Each row is a point on a landscape with many valleys, with its height.
A ball rolls from a point to whichever of its 2 nearest points has the largest drop for the distance, and stops where none of them is lower. Distance is the straight distance between rows; heights are no part of it.
Fot (h 174): [  0 -16  11   9   8   0 -10  12  36   3 -21  12 -11  13   6 -17  -1  13
   4 -20  -2  -4   1  -2   3  11   8  -5]
rezu (h 261): [ -5  -3 -14  -3  -9  -8  -7  23 -14   2  20  -3   5  10   1   5  11  -9
   5  -4   6  -6  -8  -4   3   8  -3 -16]
Birat (h 132): [  3 -13 -12   5  17  13  -3   9 -10 -16  22   0   3 -14  10   6   7 -15
   8 -12  -8  -5   5  -8  -6  -4  -3  12]
zefo (h 587): [  6  -1 -10   3 -28  -4   9 -17   0 -23   2   1  16  20   9   3 -14  16
   8   3   3  14   9  16   0 -11  -6 -18]
keb (h 283): [ -8   0   4 -13   3  -3  16   4  13  -3 -24  -4 -23 -13  -1 -11   0  -1
  -4 -10  -1 -12  -1  14  -1  12   0   8]
fuda (h 245): [  7   3  12 -17  -3  -8 -14  -9  16  14  -9  -8 -12  -4  -7  -7   5  -5
   5 -12   0   4   6  -1 -18  -4 -23  -2]
funi (h 715): [ 13 -24  11  -6 -14  33  22  -6   3   5   9  -2  13  -5  13  -1  -1   1
   0   4 -10  -8  -8   7   9 -18   7  -4]
zedis (h 516): [ -7   7   0   7  -2 -24 -24   1  18 -16 -25  -3 -18  -8  12  -1  -5  11
   9   6  -3   8  -5  13 -16  -5   6   1]
Dizu (h 235): [-11  -3   1   7  12  12  30   7  -8   3  10   7   3 -15   3   6   3 -12
  -5  13   3 -14 -15  -5   6  -7   4  17]
Dazi (h 350): [ -9  -3  -5  -8 -13   3   5  -6  15  11   4  11  10  11  -2   4 -10   1
 -21   6  11  -4  -5   0   7  11 -13  -2]
faf (h 351): [-13   5   3  12  25  -2  -8   9  -1  13  -9   7  -6  -3 -13  -7  -3  -5
  -4   9  -7 -15  -4 -14   5  17  11   4]
sab (h 171): [  4 -14 -18  -3  -6  -2  -5   2 -16 -13  22   7  14  12   6  19   0 -14
  -8  -2   6   8  -1   0  -3  -8 -20  -6]
Goz (h 186): [ 15  19  -3   6  -6   4 -25  -2   0  -8  12  -9  12   0   0  -7   4  12
   9  -5  -5   9  16  -3  -1   3  -3  -4]
Tomaf (h 498): [  0  -6 -15  -6  -2  13  -8  17  10   8  35   2   0 -10  -1   1  10 -12
  10  -8  11  -6  -8  13   9  -6   3  -5]
ruzop (h 412): [ -2   1  -3   3   6  -4 -15 -17  19   2  -3  -3 -18  -2 -12  -4 -13  -2
  -7  10   5  10   5   8   7   2   2  -9]
Tigen (h 216): [  5   1   6 -30  15  13   9 -11   5  14  -9  -2 -13 -22 -10   2   6  -9
  -8 -29  -1   5   9   9  -4   2 -16   9]
Ditut (h 381): [ -3   7   1 -22  -7  -8   0 -10  20 -14 -21  -6 -16 -16   7  -2  -7  10
  -8 -22  21   8   1  25 -17  -3 -18  21]
vam (h 130): [ 14 -23   4  16  -7   2  11  17 -25   3  13   3   9  21   6   3   2  -9
  -7  11   0   3 -12 -20  14 -15  22  -2]
peb (h 455): [  5  17   9  10 -16   5  -5   2  -4  19   2   2  12  18  -5  -3   6  10
  -4  22  -6   0 -11 -14   3  -3   4  -5]
Zed (h 177): [  2   4   6  -1  -5  -5 -16 -17  -5  -7  -7   9  11   4  -3   8  -5  10
 -13  14   1  14   6  11  12   0  15  -6]
Bula (h 213): [-14  -2 -21  -5   1 -12   6   5 -13 -17  11  12  -1   2   5  25   5 -11
  -8   2   0   3  -5   7 -12   0 -15   3]
sufa (h 406): [ -4 -31   0   7  12  12   7  -1   7  -1  17  17  14   8  -4  -7  -2 -10
   1 -17  14  -5   5 -10  17   2   0  -7]
nedib (h 281): [ 14   0   4  16 -13   3  15  -7  -5 -23  -3  -8   5  16   5 -14  -7  18
  16 -12  -4   4  22  -1   7   4   7 -16]
Defim (h 199): [ 11  15   3  14  -2 -11 -25   0  -7  -3   4   4   4   9   0   6   0  11
 -10  14  -1  23   1  -1   6   0  17  -4]
kubi (h 323): [-13   8  -1   6  17   9   2  21 -11  20   5   4   0  -8  -8  -3  10  -8
  -2   1  -2 -24 -11 -19   2  12   5  15]
zodi (h 363): [ 13 -16  12   6 -10  11   7   8  13 -12  -7  -1  15   9  17  -3  -6  14
 -11   1  -5   3 -13   7   8  -8  25   6]
tulu (h 90): [ -1 -19  -1 -15  -9  -6   6  -1  23   3 -14   0 -12   2   5  -6   4  -3
   9 -24  -1   6   3   8  -7  -2 -10 -23]
pil (h 557): [ -2  -4  -9  10  -5   7   4  11  -5 -13   8   4  14   0   9   1   2  11
   7   5   2   1   1   9  13   4  22  -5]
Vamub (h 131): [ -8  -2  -1  -1  -1   5  11  -2 -30   6   9  19  21   9 -12  14   3  -7
  -9  18  14   1   0   2  18  -2   6  -6]
komir (h 152): [  0  -7   9   6   4  -4 -13  -7  33   0 -11  19   2  15   0 -10   0  17
  -5 -20  15   2   6  -3   8  10  -2   1]
Zim (h 191): [ 12 -26 -12   9  13  12  -4   3 -18 -20  27   0  16   1  11   7   2 -11
  16 -12   4   2  10  -2  11 -10   6  -8]
vodu (h 146): [  0  15 -18  -1  -6  -1 -18  -7   7 -17  12  -5  16  -7   2   4  -1  10
  16  -6  -4   7  12  11 -11  -1  -8  -6]
subak (h 195): [ 12 -16  20   7  13  23  14  -1  20   8   5   7  -9  -7  13  -9   2  -1
  -1  -9 -20  -2  -7  -8  -4 -14  -8  13]
dilu (h 359): [  2  10  17  10   5  -5 -10 -27   0 -14  -6  -1  -6  -1  14  10  -6   6
  -7   8 -24  13   7   1 -17   1 -17  14]
fidun (h 606): [ 10  26   0  13   7   4   9  -1 -16   1   3 -14  -8  -3  -2  -4  -5  -3
  -6  18 -11  -5  -8  -9  -2  -3  -1  20]
zel (h 728): [  3 -21   6  -5  -2  25  22 -13  17   5  11   0  17 -10   5   0 -15   2
  -1  -2   6  -1  -8  13   1 -24  -6   3]
vumek (h 228): [  3  21  14  24  -4 -23 -11 -13   2 -12 -10   8 -18   8   4 -10  -9  18
   0   8  -2  19   0  -4  -5  -6   3  -1]
perap (h 330): [  8 -30  -1  19   1  16  -5  19   9   9  12   6   1  19   2  -7  -4   2
  -5  -4  -4 -10 -10 -25  14   0  25 -11]
teti (h 169): [-12  -5  -4   7 -11   0  17  -6  -5  -3  -4   8   2   2  16  19  -2  -2
  -3  30 -15   1 -13   7  -1   0   2  -3]
Tute (h 246): [ -4   7   8  -8  17  10   4  -7  -8  -2  -7   3  -2 -13  -2   7   2  -6
  -7  -6 -15  -8   8 -12  -6  19 -10  17]
duro (h 377): [ 11  -4   6   7 -20  -8  -6   7  13 -24  -9  -5  14  17  19  -1  -1  21
   2  -4   1  15  -2  13   1  -9  16  -3]
vol (h 160): [-17  14   8  -1   6 -19  -6  -9   6   5 -23  11   2  -4  -5   9   0   7
  -8  12   4   1   2  -4  -7  10  -2  13]
sesu (h 102): [  0 -13  10  10   2   9   9   3 -28   5  12  16  23   8  -1   8   6   0
   1  12  10   5  -5 -11  21 -16  29  -3]
Mil (h 503): [ -2  15  18   0   5   1  -3  10  -7  25 -24   7   2   6 -11  -5  21   2
  12   7 -12 -13  -9 -16  -3   4   2   9]
veno (h 294): [-18  12  -7   0   4 -11  17  -2 -27   6   0  11   1  -3  -6  21  17 -17
   9  16  -4  -7  -7  -6  -5   1  -5   5]
Vuku (h 490): [-11   0  -4 -13   6  -2  -7  15   2  12   3  -9  10  -4 -13  -8   3  -4
  -2   0  15 -10  -4   9  16  13  23  -9]
ves (h 200): [  7   9   4  -2   6  -3  13  -2   3   2  -6 -10 -17   2 -10 -13 -12   0
  -9 -13   6  -7   3 -10  -7   2 -23  14]
Loz (h 55): [  9 -25  11 -21  -9  -2  10  -5  15  -9 -23   1 -11   5   8  -1   0  -2
  -3 -19   9   8   5  22  10  -1   2 -10]
Dazo (h 373): [-10 -19 -16  -6   4   9  -1  -2  10  -1  17   9  18   4   0  16 -16  -4
 -18   2  14   0   0  12  11  11  -3  -9]
feket (h 223): [ -7 -11   2   0 -11  -2  12  22  -4  -3 -15   3   2  15  12  -2   9   4
   3  -2 -12 -12  -1 -13   0  16  13 -10]
fideg (h 519): [  4  -6  -8  -6  -3  22  -8  16  10  16  26   0  15 -17   4   1   7   0
  -1  -4  12 -12 -14   0   6 -10   4  11]
Namak (h 230): [ -5 -14 -17  13  -7  -5   9  15  -5   8  17   2  -6  16   6   4  -3 -12
   2  14   2  -4 -15  -7   7  -4   8 -22]
mape (h 773): [ -4   5 -15  18   3  -3   6  -8   9 -12  13  -8  13  -3  -1  -5 -22  -1
   6   7  13   8  -2   8   5 -21   7  -3]
Tabi (h 672): [  6  -8  -7  -5  -3  17  -6   5 -29  10  20  -9  10  -1  -3   1   7  -9
   4  11 -11  -7   6   2  15   0  17 -24]
lorif (h 532): [ -6  -2  15 -11   7   3  11   1  -6  26 -21   0   7  -9  -1   6  22  -8
  11  13 -11 -14 -18 -16  -8  -4   1  17]
raka (h 569): [  6   9 -10  -7 -30  -9 -10 -12   3 -14  -7 -17  10   1   9   7 -12  17
   0   9   3  10   2  20 -10  -9 -10  -9]
zeg (h 133): [ -4   9  -7   6  13   4   3  14   5 -21  -1  -9 -11 -16  13  -3   4   5
   3  -6 -16 -11  -1   3  -4  14   3  12]
govem (h 136): [ -9  20 -16   5  16  -9 -10   3 -16 -15   4  -2  10 -14   0   9   0   1
  10  -5  -8   7  14 -15 -14   1  -2   9]
tad (h 198): [-13   9  -7  -6  23   2  -8   0  -9  -8  12   6  14  -8  -7   5   4  -3
  -2 -15   0  -5  19 -19  -6  15  -5  12]
faliv (h 574): [  9   5  -7   7  -9   3   1   9 -20 -20  -4  -9  18   5   8   1  -9  15
  -6   8   3   8   0   9  10  -2  23   4]
zon (h 325): [  3  13   7   4 -10   1  11 -15  -1   2   4   9   6  13  -1   5 -12   8
 -19  12   8   3  -4  -1  -1  -1 -17  13]
guf (h 378): [  9   7   7  -4 -20   2  -2 -14   8  -8  -8  -6 -17  -3  -2 -15  -9  12
   4   0   4  -3  10  16   7   7  -7 -12]
kanas (h 201): [-13  23  -1  -3   8 -12  -4  -7 -13  14 -13  -4   6  -5 -20   6  -4  -2
  -9  16  11  -2   3 -14  -5  12   1   7]
kufon (h 224): [ 10 -30  -4   8  -2   2   4   0 -10 -19  16  -1  22  15   4   1  -3   0
  16 -11   7  10  10  -3  11 -18  17 -17]
Momaf (h 703): [ 12 -23  11  -7 -14  32  11   8  -6  16  10  -7  15   7   0  -5   3   1
   4   0  -2 -19  -8  -5   9  -5  18 -10]
ler (h 586): [ 15   5   9   2  -4  16  23   0 -14   8   1  -9  -5   0   7   3   3  -4
  -4  16 -15 -11 -10  -8   0   0  -3  14]
lopi (h 593): [  9  18  -3   7 -11 -10  -1   4 -21 -15 -10 -19   5   6   0  -6 -17   7
 -10   8   6   8  -1   2  -3  -3   6   9]
Bafa (h 298): [ -5  11  -2 -13   9 -12   0  -6 -18   2   3 -11  -1  -1 -26  -8  -3  -6
  14  -4  15  -2  22   6  10   5  -4 -13]
Dor (h 486): [ -4   0  -5  -4  13 -14 -25   0  22   0 -12 -11 -21 -16   1   1   1  -7
   0   1  -4   5  -9   7 -14  -3   2   6]
Sagod (h 690): [ -1 -16   5 -10  -5  25   5  11  -9  24  11 -13   4  -9  -1  -4   7 -12
   3   7  -6 -20  -9   3  16   2  14 -11]
marom (h 476): [  4  17  14  18  -3  -4   3   7 -16  28 -19   4  10  15  -9  -8   5  13
  12  22 -10  -2 -10 -30  -5   1  11  -2]
libed (h 441): [ 13  -7   3   9 -16 -13 -17  -5  -9   1  -9 -13   2  18   1  -2  -5   7
   9  12 -16  15   3 -10  -6  -9  15 -27]
Rad (h 333): [  7  16  13   0  -6   1  -1 -23 -16 -14  -9   2   0   0   4   6  -6  11
  -6   3 -16   9  16  -3  -8  10 -14   4]
Dofov (h 100): [  1 -19   3  -8 -10   5  20  -8  -5 -12   6   9  11   5  18  17  -1  -7
  -5  -1  -5   2  -3  18  -8 -22 -19   4]
bepi (h 289): [ -5  -1 -12  -5  10   4  -7  19  -5  15  18   5  -5 -15  -6  12  19 -16
  -2  -3  -7 -13 -15 -11 -11   0  -5  16]
gofu (h 462): [-13  10  15   8   6 -14  -9 -16  26  -1 -23   9 -28  -8  -5  -9 -12  14
  -4  -5   3  -2  -2   7 -14   7 -10  14]
zuf (h 145): [  3   6   8  10   6 -13   3   7   6   0 -12   2  -1   8  -6 -15  -4   2
  -4  -7  10   2  -2 -15  -3   1  -7  14]
Sak (h 135): [  8 -13  -8  -2   2  -6 -11   4   6 -10  11   8  12   9   5  11   2  -8
 -10 -15  11  12  -3  -4  -1  -7 -15   7]
kun (h 163): [  9 -14  18  12  -6  10  18  -2  19  -3  -2   0  -9  10  22 -11  -4   2
  -1 -11 -15   3  -6  -1  -7 -17  -8  12]
lipi (h 492): [-15  20  -9   2   7 -16 -12 -16  16  -7  -6   1 -33  -9  -7   2 -11   8
  -2   3  -3  -8   2  -3 -18  14 -14  10]
vugi (h 288): [  3   5  -5   2  -8 -13  -3  22 -16   9   7  -5  -4  17  -8 -13  12  -3
  11  -7   8  -5   5  -6  10  12   5 -20]
mume (h 470): [  0   1 -22  -2   8   7  -1  13  26   4  26   0 -17  -9   3  -2   6 -14
  -2 -25  17  -4 -10  14   3  -6 -13  -1]
nufo (h 321): [ -5   3  -7 -14 -17 -13  16  12   7   3 -22  -5 -16  -1  -5 -10  -3   2
  -8  -3  19 -12 -10  15  -3  14  -5  -4]
Zif (h 305): [  5   7  10   7 -14   6   6 -13  -8 -23 -10   1  10   8  11  -4 -10  20
   4  -2 -11   3  17  -3   1   8  -3  -7]
ruk (h 405): [ 13  20   6  -3  -8  10  -7  -7 -10 -12  -5 -13  -9  -9  -7 -12  -3  17
   5   6  -2  -4  13  14  10   8   9  -5]
resi (h 471): [ -8 -12   0  -9  15  12  -7   9   6  21   3   8   0  -8  -8 -12   4 -10
  -3  -6   4  -9   4   5  24  16  18 -15]
bor (h 155): [ -1   6   2  -1 -11 -13   0 -11 -23   6  -5   7   9  14 -13   9  -2   1
 -13  19  11  12   5   4  15   4  16 -14]
sok (h 238): [ -1  -4  11 -10  12   7  12   3  18  13 -11   9 -20 -13   7  -8  10  -5
  -1  -8 -14  -6  -3   1  -6   3 -11   7]
gol (h 403): [-17   6 -16 -16   6 -15  -4  12  11  16  -1   5 -18  -5 -11   3   7 -11
   2  -6   3  -8  -9  -1 -18   6 -12   2]
fumo (h 267): [ -1   4   9 -18  17  19   0   1  12  15 -12  -3 -11 -24  -3   2   6  -4
 -11 -16  -7  -9  -5   1  -8  11  -7  17]
dori (h 141): [ 10  -4   0 -28   4   8   7 -13  -7  -6  -8 -12 -10 -20  -5   6   0  -9
  -1 -12   1   0  14  19  -6  -1 -15   0]
bar (h 379): [ -8   5 -20   2   4 -22  -3  -6 -30 -15   4  -4   7   4  -9  11  -5  -7
   7   8   5  16  15   8  -1  -5   4 -15]
sar (h 655): [  6  -6  -7   0   9  17   1  -9 -26   7  25 -10   7 -12  -9   8  -4 -18
   2  14  -9  -4   9   4   7 -10   4 -13]
zila (h 349): [ 10 -21   9   8  -1  12  -2   6  12   7  -2   1  12  13   5  -6 -11   8
 -20   4   0  -2 -11 -11  12   4  16   7]
vete (h 355): [  1   5  10  20   3  -3   1  -9  -9   8   8  19  13  10   8  14   1   1
  -1  17 -16  12  -8 -21  -6  -7  -5   7]
babuv (h 538): [  2 -13  -7   8  -6  19   0  18   0  -1  21  -2  22   0  11   2  -1   4
  -1  10   6  -7 -12  -1  10 -13  17   2]
ropa (h 630): [  6  15   0  14   6  12   2  -3 -26   1  16 -11   4 -10  -5   4  -5  -8
  -2  25  -8   9  -2  -1   4 -11   9   3]
sas (h 332): [-16  16 -17   2   6 -31   3   4 -26  -4  -3   1  -4  -4  -8  14  11 -15
  11  12  -3  11  -2  -3 -14  -1  -1  -4]
Dodon (h 339): [  2 -18  11   3  -3   5  20  -6 -13   9   2   7   1  23  -9 -10   2  -1
   8   0  -5  -2  15  -8  21   4  19 -22]
vogir (h 540): [ -4  21 -14  10   8  -1 -12  11  -7 -11   5  -3   0   0 -10  -6  -9   9
  -8   3   4 -11   3  -9   0  19   3  12]
Madit (h 361): [ -6 -18  13   7  13   7   5  -2 -20  11   3  11  10   8  -6   0   8 -14
   0   6  -9  -4  10 -18  20   9  12 -12]
zodor (h 621): [ 13   1  -7 -11   0 -11   1  15 -19 -11  -8 -20   1   3  -7  -5  -5  -6
  -6  -7  15   2   1   5  -1   0  -2  10]
tizo (h 252): [ 12 -12   0  15  -1   1   8   2   2 -21   7  -3   8  15  12  -9  -3   2
  11 -15  -5   8  10  -6   6 -10   4  -6]
Mogir (h 266): [ 18   4  -8  10   1   8 -11  10  18   7  26  -3 -11  11  -8 -18   2   0
   9 -11   6  -4   1  -3  11  -5   2 -13]
Vaduf (h 226): [  9  26  -7  -1  -1   3 -18   5   2   3  17  -9  -3   1 -14 -19  -1   9
   9 -12   7  -3  13  -4   1   5  -6  -6]
koz (h 272): [  3  24  15  -1 -16  -6  -4 -20   0  -6 -18  -2 -27  -5   5   1  -7  15
 -20   9   1  -3  -7   9 -11  11 -22  21]
mebu (h 454): [ -7 -19   6  -5   4  13 -11   8   8  32  12  18  -1   2  -5  -5  17  -7
   3  -1  -9 -12  -3  -6  11   7   6 -16]
nusa (h 89): [ -3 -11  17  -3 -10 -10  11 -10  20 -13 -26   8  -6  -1   9   0   1  12
   2  -3  -1   9   3  18  -1  -4   6   2]
Paf (h 94): [  0  -2  -6  15   5 -25  -8  10   5  -8   0   8   1  20   5   3  -4  -4
 -12  -3   9  12  -7 -11   4  -6  -2   8]
Nok (h 334): [ -8  -8  -1 -18  11  13   1  -1  -7  18  16   3   5 -22  -7  13  15 -19
   5 -10   2  -9  -2 -11 -10 -13 -10  14]
mumob (h 209): [  0  -3 -13 -31  -4  -6   5  -6   3  -5  -9 -13  -6 -11  -6   1  -6  -6
   1 -27  18   4  13  28   0   6 -15  -9]
gok (h 469): [  4  -9   3   5  -6  -3 -13 -12  -1   5   8  -3  12   3   4   7   4  -4
  18  10 -12  13  13  -7  -7 -17   2 -18]
lipob (h 384): [  3 -27  12   5  14   3   0   4  -9   0   7  18  18  11   1   1   5 -10
 -11  -8   7  -1   2 -23  10   4   5   6]
Fuf (h 247): [-11  14  -1  -7   6 -19  -7 -18 -15  -3 -11  -5   2  -5 -21  -5  -9   5
   5   2  13   5  20  -5  -4   7  -5  -1]
vuv (h 121): [-16   1  11   0  -2  -9  -2  -5  22  -3 -22  19   2  -1   1   3   4  10
   0  -1   2   3   3   5   5   7   6   2]
baped (h 203): [ -7  -9  -3  13 -12  -7  10   1   4   2  -6   4 -12  11  10   0  -4   1
   6  19 -15   0 -10  -1  -4  -4   9 -19]
muti (h 225): [  7   4  10  25  18  -8 -19  11  -7  -1   6  13   4   4   2  -4   3   3
  -2   7  -2  16   0 -16  10  -5  23  -2]
pudan (h 307): [ -1  13  -8 -12  -2  -3  -9  -7  15   7   6  -9  -4 -13 -11   2   0   2
  -1  -9   7   7   2  10 -12 -10 -17  10]
roso (h 95): [  2  -3 -17 -13  -6   3  -8  -3   8 -18   5   0  18   1   4   7  -3   0
  17 -10   9  10  11  21   8  -4   0 -16]
timil (h 151): [ 10 -22  11 -15   5   3 -22   5  14  13  -5   2   2   3   0  -5  23  -6
  11 -16  -3   7   2  -3   2  -9   2 -10]
dogen (h 518): [-17  25 -19   1  12 -14 -21   0   0  -6  -6  -5 -16  -9 -15  -4 -12  12
  -3  -2   3 -11   2  -9 -17  24  -1   9]
Sipaf (h 415): [  3  -6  -7  -3 -13 -17  -2  -7 -20  -7 -10 -15   1  11   0   4  -9  -5
   4   8  -5  14   9   1  -5   1  -1 -22]
fadi (h 386): [ -8 -12  -1 -10   5   7   5   4   2  10   3  -1   9  -9  -4   2   4 -12
   5  -3   5  -3   2  -1  -1  -3  -5  -2]
nuno (h 316): [  8   1  12   4  -2   3   8   7 -17  15   5  -5  -5  17 -14 -22   8   0
  15   2  -1  -7   5 -12  14   2  13 -22]
Ruvat (h 362): [ -2  20  -3 -22 -15   5   6   2   4  12  -5 -11   6 -16  -2   2   6   7
   2  -1   6 -13  -3  10 -11   2 -15  11]
kibod (h 354): [-14  12  -9 -20  10 -11   1  -1  -9  16   2  -8  -5 -10 -25  -2  10 -10
   6 -11  15 -10   7   0  -6   8  -7   4]
kesib (h 202): [-14  14  -4   5  -8   6  30   0  -8  -7   2  12  -1 -10  11  17   2  -1
  -4  21  -3  -5 -14  12   1  -2  -1  14]
rol (h 64): [  6  10 -12  13  11   6  -2   8 -11 -18  14  -7  -3  -8  13   4   1  -3
  10  -1 -21   3   7  -9  -9  -1  -3   5]
Kas (h 446): [  2  -4  -4 -10  10   4 -16  -3  25   4  -8 -11 -15 -14  -5  -6  -1  -7
   7  -4   3   2   7  17   5   3  10 -13]
Dus (h 313): [ -3  -9  12  17  16  -3   4 -12  -8   4   8  12   5   3  -6   5   3 -14
   4   8  -6  14   3 -21  -1 -19  -3   5]
sog (h 558): [ -2  27 -12  17  -4  -2 -19   4   2  -9  -1  -7  -7   0  -3 -12 -18  19
  -6   7   1  -4  -1  -2   6  15  12  -8]
nati (h 439): [ -4  11 -15  -1   0  -9   1   6  30   6   7   6 -31  -1  -5  -4   1  -4
  -5 -15  13  -4 -10   8  -6   8 -16   2]
Lume (h 315): [  9  10  15  10   4 -13  -8 -15   5  -4  -6  -7 -14  -2   2   0  -1  -2
   1   4 -12  10  -1  -7 -17 -12 -14  19]
kor (h 190): [ 11  -2  11 -16  -1   1 -23   8  14  18 -19  -4 -10   2  -7 -11  15   2
   8 -17  -2  -5   5   3  -3   7  -3 -10]
piduz (h 352): [ -1   9  -1  -5 -17  -8  -7  -3  13  -2 -16 -11 -18   5  -8 -16 -16  14
  -3  -1  16  -8   2   3  -3  19  -5  -9]
zimu (h 264): [-11   1   1  25  24  -6  -4  -9   1  -8   8  13   9  -6  -2   2  -3  -4
   3   8  -1  16   6 -12   8 -10  12   6]
lig (h 382): [ -7   5   8  15  15  -2  -3  -6   7   3  -8   2 -15   1 -14 -12 -10  -2
  -1   2  -1  -1  13  -7  11  11   7 -11]
tib (h 299): [ -3  27   4  -2 -14   2   6 -17  11   5  -2   3  -4   1   8   9 -11  11
 -19   9   0  -5 -12   6 -14  10 -26  26]
Gom (h 204): [ -7   9   2  11 -15 -17 -16 -20   2 -14 -14   8  -2   5   3   2  -6  15
   4  11   3  17   7   8   0   3   4 -14]
Pigo (h 134): [  6 -13   4   5  -8   8  28   0   5 -15   8   3  -5   4  28   3  -3  -2
  -2  -8 -13   2  -9   9  -6 -16 -17   6]
tabe (h 263): [ 11   5  13  15  15 -18 -12 -10  10 -22 -10  -2 -14   4   5  -3  -5   1
  -4  -1  -1  21   3   3   2  -6   3  16]
fiv (h 241): [  9  23   8 -11  -5   0   9  -4  -8   4 -12  -8 -25  -2 -10  -9  -4   9
 -16  -4  11  -6  -3   2  -5  14 -18  20]
saf (h 337): [ -4  14   2 -18 -10 -11   1  -2   8  -7 -26 -15 -21 -21   2  -5  -4  13
   4 -14   9  -4  -5  20 -16  10 -15  13]
kivav (h 650): [ 14   5   5 -13  -7  -5  -4   2 -19  11 -10 -22   5   9  -9  -5  -1  -4
  -6   4   0  -1   3  -8  -5   2 -13   4]
Tup (h 491): [-11  -9  -6  -3  26   1   4  -4  17   6  12   8 -13 -15  -3  -3   1 -17
   3 -19  -3   0   1 -13 -14 -11 -16  10]
tov (h 122): [  5 -29   8 -15  -9  -1  -5  -2  22  13   2   5   9  12   1   1   7  -6
  10 -13  -1   9   3   4   5  -5   5 -24]
kalo (h 148): [  4  -9  -9 -24  -6   1   0 -13   7  -1   8  -4  12  -5  -9   4  -3  -4
   1 -13  25   7  11  25   3  -5 -14 -13]
Neru (h 242): [  4 -25  -1  -5 -18   8  16   9  -2   2 -13  -4  14  18  17   2   1   8
  -2   4 -14 -12  -8  -6   4   8  17 -17]
zur (h 137): [ -2 -11   9  -2 -19   1  24  -6  -4  -6  -9   6  15  11  14  15   4   5
  -3  12  -5   4  -8  10  -2 -12   0   1]
zurak (h 544): [ -2  16   3  -4 -12 -11 -12  -8   4 -17 -16 -11   3 -13  12   7  -3  17
   6   5  -3   8   1  21 -12  -4   5  10]
venat (h 396): [  2  21 -11 -10 -16   6   0   4 -12   0   1 -13   2 -10   0   2   2   7
   4   7   2  -9   1  11   2  11  -6  -4]
gude (h 750): [  9 -10  -8   4   1  14  10  -7  -4  -9  16 -12  17  -8   1   5 -18  -2
  -3   9   8   6  -2  14   3 -22  -1   6]
mer (h 253): [ -7  -5 -11  -3   8  -6 -10   6  -7   3  13   7  -2  -6   4  23  13 -18
 -10  13  -9   3  -9  -8 -12   0  -6   8]
Tifu (h 562): [  1  -7  13  -1   3  20  19   8  -6  15  -7  -8   5 -13   8  -4   8  -5
   9   7 -16 -20 -10 -12 -11   1  -1   9]
gonum (h 442): [-16   4 -14  -7  22 -11  -3   1   8   6   2   8 -27  -9  -7  12  12 -12
  -5 -12 -10  -1  -7  -9 -26   3 -14  18]
zava (h 187): [ -8  -4  -5   1   0   4   9  27  -5 -10 -10  -3   0  -7  14   2  14  -7
   3  -6 -11 -16  -7   1   1  12   6   5]
bes (h 302): [  6 -15   4  15  16  12  -8  18  17   8  16   5  -8   4  -2 -18   9  -4
   7  -7  -4  -4  -7  -9  15 -10  18  -6]
duf (h 265): [-12  -4  -5  -6   4   4  22  11 -26  16   6   8  -1   0  -2  18  15 -21
  -5  17   6 -12 -19  -1   4   0   0   9]
rus (h 424): [-11  15   8   0   4 -11   2 -11  31 -12 -16   4  -8 -12   4  -4  -6  14
  -4 -21  14   4   1  11 -17  -1 -14  30]
Suba (h 429): [-4  3  3  2 -7  9 -5  6 13 18  8  6  9  1 -3 -4 11  1  9 12 -7 -5 -3 -8
  2 -4  2 -5]

Where does a ball stop that starts at each point below?
Rad -> rol
zedis -> Paf
libed -> Dofov
zefo -> rol
Dazi -> Paf
zodi -> roso
kibod -> Loz
venat -> Loz
vogir -> sok
zel -> Paf
sufa -> Dofov
vete -> sesu
Lume -> sesu

Call two points neighbours if one is among the 2 nearest of the other. Go from one point of each pair to the other, from neighbour to neighbour, staying as low as possible. Name the highest point that can't be avoided.
rol, sok -> fumo
rol, Paf -> sufa
sesu, gol -> ruk
sesu, Dofov -> Namak
roso, dori -> mumob

For each start below, name every point that the ball comes to, in order.
resi -> mebu, Suba, fadi, Nok, bepi, mer, Bula, sab, Sak, Paf
Tifu -> lorif, Mil, marom, peb, Suba, fadi, Nok, bepi, mer, Bula, sab, Sak, Paf
dilu -> Lume, tabe, vumek, Gom, Zed, bor, Vamub, sesu
gude -> zel, funi, Momaf, Sagod, Tabi, sar, ropa, fidun, ler, Tifu, lorif, Mil, marom, peb, Suba, fadi, Nok, bepi, mer, Bula, sab, Sak, Paf
